Points on a hilly landscape, in no order, each with its height.
A ball rolls from a point to the lowest of its 2 nearest points, and stops where none of them is lower. Distance is the straight distance between rows; heights are no part of it.
moril: [ 17 -90  13  14 -62 -18  30 -49  72  -8 -11  22   7 -15   8 -26  -2 -11
 -28  14  29  37]  height 83.3
Nim: [ 38  -9  49   8   6 -10  32  -5  35 -18   8  28   3  14 -15 -41  28  44
 -37 -53  19  -8]  height 51.2
gosap: [-34  56   1  -3  49 -13 -22  47 -36  16  15 -20 -52 -25  65  29 -30  26
  54  36  38 -34]  height 23.8
lotuv: [-28  -3  48 -19  50 -22 -29  26  -3  57  11  37  27 -58 -19  22  84 -22
  27 -23 -49  -6]  height 9.5
kugit: [ 19  26 -49  -1 -22  41 -23  28  36   7 -18 -38  15  -7  -7 -49  23  39
  42  16 -12   9]  height 42.6
kiz: [ 28   3  17  -5 -20  14  29 -15  35 -44  21  10 -34  58  16 -51 -31  70
  10 -11  54 -13]  height 47.4
rupop: [  3  52 -44 -15  -1 -14  21   4 -92 -41  23  17 -10  60 -25  35 -72 -45
 -31  18 -11 -50]  height 53.7
dip: [-27  69  24   0  28  26 -75  36  50  99 -50  19  28 -63 -11 -10   1  15
  19  19  -8 -27]  height 59.2
diz: [-22 -23 -46  22 -33  47   4 -16  58  -5 -43  -1  29   8   9 -27 -65   1
  22  44  -1  13]  height 38.6
vaba: [ 56 -37   3 -47 -54 -28  24 -76  19 -46  44  32 -98  53  16 -50 -13  29
   1  14  64 -19]  height 54.8
Reso: [-19 -40  33  32  17  11 -12  12  39  26  10   9  52 -31   5 -12  61  43
  36 -27  11  27]  height 63.6
vofab: [ 12 -17 -20  22 -11  17  26  -7  -4 -66 -11  -7  52  46 -63   2 -19  -1
 -45 -13 -32  -4]  height 72.0
tal: [-14  64  26 -26  31  10  16  43   8 -26  21 -17 -45   5  25 -16 -24  87
  61   9  55 -35]  height 42.5
sefu: [ -8 -26  55  48  -2   2 -16   1  -9  66 -29 -18 106 -30 -29  35  78 -44
 -32 -45 -51  69]  height 29.8
mufa: [-12  48   6  19 -14  26 -64  28  74  87 -41  19  55 -45   0 -28  18  31
  32  14  -2  -4]  height 60.0
zeg: [ 36 -28   2  -7 -40  -7   4 -85  17 -93  44   7 -35  71 -18 -35 -41  51
 -20  24  46 -46]  height 59.1
Zav: [ -6 -31 -31 -24 -37   4  13 -11 -19 -50  27  -1   1  28  -9  21 -24 -24
   1  28 -11   5]  height 74.2
tun: [-17  15  14  13  10   5   7  36  36  22 -31  30  60 -19 -35 -23  15  -8
   6 -23 -46   8]  height 20.4
Tiv: [  5   4  26  46 -26  -3 -28  16  88  81 -25  40  84 -22  -5 -52  31  16
  31 -13  10  21]  height 61.1
kude: [-24  39 -17  -9  14   6  -8  20  -4  -8   3 -33 -52 -22  57   5 -54  19
  57  77  35 -27]  height 26.5
Maz: [ 32 -50 -32  21 -43  -8  23 -58  14 -69   4 -16  29  43 -35 -15 -14  10
 -61   4   0  10]  height 66.3
Dusa: [ 45 -40  58  31   1 -36  37  -3  52  -9  -3  11  24  -7 -50 -26  59  40
 -42 -75  10  21]  height 53.2
loz: [-29  21 -55 -23 -24  26 -27  29 -12  14   3 -38   8 -28  10   7 -22   9
  52  59 -16   8]  height 35.8
tos: [  9  39 -36 -26   9 -21  28  -1 -44 -41  30  40 -26  43 -21   0 -37 -53
 -49   8 -31 -42]  height 49.2
ruva: [ 20  24  12 -17  17  11  27   9  29 -29  20  35 -23  27 -23 -46  -2  24
 -32 -43  -7 -30]  height 48.7
vabep: [ 25 -68 -35  -1 -60   2  13 -63   4 -83  15  -9 -15  49 -15  -5 -21  -7
 -19  23   9   9]  height 70.6
Tik: [-20  11  33  10   6  15 -14  46  13  43 -27  17  89 -28 -51  21  39 -38
   1 -17 -59  21]  height 26.9
kem: [-20   1  43 -29  20 -16   3  18  30  38  14  50  21 -59   6  -4  58 -23
   2  -9 -22  -1]  height 12.5
vap: [-63  22  63 -10  86  22 -42  22 -36  66 -57  21  47 -26 -30  66  38 -51
   9 -56 -56  35]  height 36.3
pevus: [-16 -40  14  34   6  22  -1   3 -31  20 -29 -23  84  -9 -11  60  37 -38
 -49 -49 -34  63]  height 23.7
gupa: [ 16  52  18  -6  47  27 -20  66  14   4 -26 -29 -40  -1 -12  -9  13  48
  48 -29  -4 -25]  height 55.5
befa: [-71  21  23   8  73  23 -54  34  -1  49 -26  -2  25 -59   6  33  15  32
  47  10  -6 -16]  height 32.8
mab: [ 18 -51  49  70  -8 -40  23 -28   7  44 -34 -41 104 -42 -16  25  73 -39
 -59 -40 -11  75]  height 22.9
Duve: [ -6  19 -56 -25 -28   4   7 -39  -6 -46  13 -23 -78  43  35 -34 -62   1
  44  44  17 -29]  height 27.5
mupu: [ 19 -53  11  49 -56   2  -8  -1  83  57  -6  29  56 -24  25 -51  41  21
  29 -15  21  48]  height 62.1
fep: [-56  34  16  -6  54  10  -8  43  29  47 -26  10   8 -49 -17   2 -17  36
  58  28  14 -30]  height 30.7
vona: [ 40 -92  12  -1 -45 -58  24 -91  -6 -51  15  14 -43   5  -1  43 -27 -33
 -62  23  24  12]  height 80.9
dugan: [  0  36  29  -4   1  29  21  15  38 -20   8 -11 -35  31  16 -50 -21  94
  51   1  80  -3]  height 44.6
nesed: [ -13   86   25  -26   52   13 -106   57   23   95  -67  -22    0  -56
  -35   11   11   11   42   -1  -47  -15]  height 58.2
gamot: [ 12 -37 -16  -8 -25   6  19 -27 -53 -45  33  -6  14  30  -9  42 -30 -36
 -56   8 -17  10]  height 76.5
simig: [ -1  -4 -24 -25 -15  18  26 -10 -77  29  28   0  -5  -4  33  63 -21 -80
 -54   7 -24  35]  height 40.1
vope: [  32   31  -17  -22  -11    1   22    8 -112   -4   13   -2   -4   41
   -6   81  -16  -71  -48  -26  -21   27]  height 32.7
Lizim: [  6 -18 -16  22 -22  43  19   7 -14   6 -30 -17  75   4 -14  23   1 -28
 -33 -18 -36  44]  height 1.9
tef: [-15 -22 -99 -20 -56  14  12 -68 -29 -16   3 -12 -47  50  -8 -46 -11 -63
 -37  20 -29  -6]  height 70.4
nol: [ -1  -5 -89 -14 -36  -6  12 -93 -38 -57   6   1 -66  73  -5 -32 -45 -49
 -43  27  -3 -41]  height 66.9
binik: [-10 -65  25  52 -12  -1 -11  -1  54  73   7  35  80 -32  15 -44  73  52
  47 -26  47  56]  height 62.9
nuro: [ 56 -65 -10  42 -39 -40  35 -60   6 -58   6 -20  37  17 -52  -7  16 -16
 -98 -13  -2  27]  height 61.3
mozop: [ -4  11  33 -28  31  -6   3  42 -64  14   2   8   1  -2 -27  80  35 -62
 -18 -39 -50  13]  height 18.5
mufo: [ 10  -2 -31  -8 -19 -16  14  -2 -69 -18  45   4 -40  10  66  62 -36 -66
 -28   8   1  10]  height 43.7
tig: [  7  74  35 -20  56   6 -45  66  18  47 -61 -23 -24 -26 -37  -2   1  20
  41 -22 -34 -25]  height 57.0
rafuf: [ 53 -55   8 -34 -76 -15  30 -55  45 -30  26  10 -81  30  34 -50   3  37
   7   6  66  27]  height 53.0
gano: [ 24  -3 -54 -13 -50  39  -6 -17 -12  -7   7 -51 -10  15   3 -22  29 -28
 -37  -5 -38   9]  height 75.9
Nep: [ 20  47  12  -9  22 -23   8  28 -24 -66  45 -20 -44  37   0 -11 -16  62
  38  10  39 -56]  height 40.2
pina: [-17  20 -67 -29  -9 -30  20 -10 -71 -39  23  27 -35  48   1  36 -99 -49
  -8  59  11 -37]  height 49.1
berob: [-27  64 -53 -39  31  14  19  50 -87  22  -4 -16  -3  23 -29  59 -66 -44
   6  33 -19 -17]  height 38.0
vapof: [ 55 -28   5 -14 -44 -43  16 -67  -1 -76  65  15 -68  61  22 -21 -39  26
  -1  23  48 -38]  height 56.6
fedi: [-11  65 -19 -37  35 -29  -3  60 -68  23   7  12 -21   7  -4  51 -11 -47
  23  15 -35 -25]  height 32.9
Sek: [ 53 -20 -12   1 -25  -8  21 -24 -14 -47  28 -37 -42  17 -19 -14  25  18
 -58 -31 -18  -9]  height 80.3
zozo: [-46   8  28  -1  42 -11  -6   6   0   7  25   0 -29 -18  86  -1 -19  42
  37  10  56 -23]  height 21.6
vuli: [ 14  26   1 -19  23  -7  19   9 -19 -46  16  19 -19  28 -22   6 -39  -3
 -43 -22 -16 -51]  height 44.7
muge: [-29 -45  38  -9  17   3   5 -12  46  19  34  43 -10 -49  45 -13  18  19
  10  -1  41  12]  height 18.0
Kapan: [ 10  57 -20  -8  29  36   5  37   5 -29 -16 -41 -26  34 -31 -17 -15  39
  22  -7 -10 -28]  height 52.9
Rab: [  8 -12 -43 -15 -22  -4   1 -92   6 -91  24   3 -53  87 -11 -41 -64   1
 -21  28  21 -41]  height 62.7
fepir: [-12 -18  52  -6  31 -29  15  21   5   8  31  54 -16 -47  24   0  36  -7
 -20 -15   4 -15]  height 15.3
Vuka: [-75   9  41   8  71  25 -48  35 -20  38 -34   6  49 -51 -15  46  28 -11
  33 -32 -27   3]  height 34.6
tisez: [ -2  76   7  -5  73 -40 -26  70 -51  14 -16 -24 -69  -5  42  44 -23   1
  52  -1  22 -49]  height 25.9
Sonik: [  1  70 -28 -14  24 -30  11  53 -53 -46  18 -43 -56  27   3   5 -43  17
  43  32   9 -61]  height 36.9
sal: [ 46 -42  30  32  -7 -26  44 -20  15 -23 -12  -8  36  -7 -42  -6  41  -1
 -78 -37 -11  25]  height 56.3
Sepiv: [ -6  24 -13   7   6  27 -21  50  45  21 -17 -21  27   4  -2 -45  28  81
  78  -1  21   6]  height 46.3
Fede: [-32  41  19   4  49  17   6  34  46  36 -38  26  23 -36 -32 -19 -28  15
   4  13 -21 -20]  height 27.1
gorig: [-43  -2  30  19  38  22 -48  18  46  58  -7  23  54 -39  15 -19  75  67
  82 -18  27  14]  height 64.2
lop: [ -8  29  25 -15  36   8 -22  52   6   4  17   7 -30 -20  16  -8  38  40
  37 -21   5 -17]  height 56.7
Mavi: [-32  -6 -10 -16   2  16 -22  22  20   3   7  14   9 -33  36   5  -5  -1
  13  43  -2   4]  height 40.0
Segi: [-20  38  39 -22  49  -3 -31  41  19  54  17   6 -31 -45  22 -17  38  67
  78  -9  39 -22]  height 57.4
mimem: [ 35 -74   7  10 -47 -36  29 -40  31  18   4 -18  20 -63  -9   4  62 -23
 -53  -1   4  56]  height 34.5
Rad: [-33  26 -46 -32   4  11  24   4 -52   5 -10  22  -2  10 -16  43 -82 -57
  -9  65  -2 -10]  height 43.9
Tomeg: [-13 -40  23   9   5   3  16 -16 -59   1  10 -23  40 -36  -2  68  36 -45
 -69 -30 -13  53]  height 32.6
Topef: [  6  46 -56   7   4  37 -12  44  25 -12 -33 -49  22  34 -43 -43 -10  31
  46   7 -27 -19]  height 48.1
Ler: [ 27 -26 -70 -13 -63  30   9 -48   7 -10  -7 -21 -28  21  20 -33  -3 -46
 -30  25 -26  18]  height 73.4
domu: [ 21 -65   5   5 -31 -35  14 -64 -56 -63  42 -10 -11  23   4  63 -46 -41
 -79  16   2  17]  height 78.8
nade: [   8   41   14  -27   37  -11    5   32 -110   24    9   20  -12   30
  -14   96   -2  -76  -34  -54  -39   18]  height 24.9
sola: [ -3  60 -67 -15  -5   5  -3  16 -47 -30   9 -59 -62  35  36 -12 -39  -4
  35  46   0 -38]  height 32.4
gimi: [-23 -25 -40  27 -17  43   6   6  13 -15 -21   0  56   8 -20   9 -51 -24
 -13  23  -9  32]  height 27.6
Vure: [ 26 -77 -17  26 -64  15  21 -69  81   0 -34  37  -5   9   1 -51 -35 -11
 -14  10   7  34]  height 84.4
por: [-22 -24  78  43  22 -20 -54  -2   9  82 -42  -2 100 -37 -14  12 105 -24
   9 -48 -41  27]  height 33.3
bulir: [-20  10  55 -25  54 -31  -5  41 -36  20  23  27  -9 -33 -16  47  71 -43
   3 -43 -46  -8]  height 12.8
Bezov: [ 52 -26 -34  13 -32  20  11 -21   6 -26  -4 -59   2  14  -4 -30  42   2
 -50 -36 -23  19]  height 78.3
Tenuf: [ -7  -4 -32  33 -25  36 -19   6  78  42 -49  23  35 -12  12 -51 -51  21
  33  39  10   8]  height 43.4
bekoz: [ 18  81 -21   0  45 -38 -10  80 -82   7 -11  -4 -53  36   9  40 -23 -42
  34 -11 -18 -47]  height 29.3
tivof: [ 19 -36  -6  -4 -46   9  23 -48  50 -39   5   4 -40  36  22 -66   2  46
  11   3  42  16]  height 50.4
Mub: [-47  16 -58 -21 -11  22 -20  -6 -22  -9  -4 -40 -29 -13  38   8 -65   2
  61  77  11   3]  height 30.6
saral: [  2  16  25   8  26  -6   7  31 -36 -18  15   4 -25   4  20  29 -23 -16
 -28 -22 -11 -20]  height 40.8
Moto: [-19 -25  43  52  13  19 -68  -6  20  86 -38  13  81 -60  12 -10  82  18
  19 -50 -18  29]  height 34.9
nud: [  2 -24  33  18  31  -6   5   7 -32  -6  18 -12  -4 -28  38  44  20 -24
 -69 -33  -8   8]  height 37.7
tega: [ 29 -72  28  13 -44 -31  38 -64  36 -24  11  14 -31 -34   2  -4 -13 -14
 -55  10  17  10]  height 82.4
povu: [-53 -18  33  -8  18  -2 -10  -4  19  33  25  44 -11 -44  61 -13  12  61
  52  26  72   3]  height 19.9
keri: [ 35 -61  42  54 -18 -56  26 -36  43  43 -18 -25  67 -75 -13  -6  76 -11
 -35 -28   8  65]  height 28.8
zeme: [   7   21  -44  -34  -44  -25   21  -84   10  -74   14   -5 -106   87
   30  -69  -55   17   53   42   47  -46]  height 18.9

Where does a ball stop that starts at each point below?
vabep | Lizim
rupop | gosap
gano | zeme
moril | Lizim
ruva | Lizim
dugan | zeme
tos | Lizim
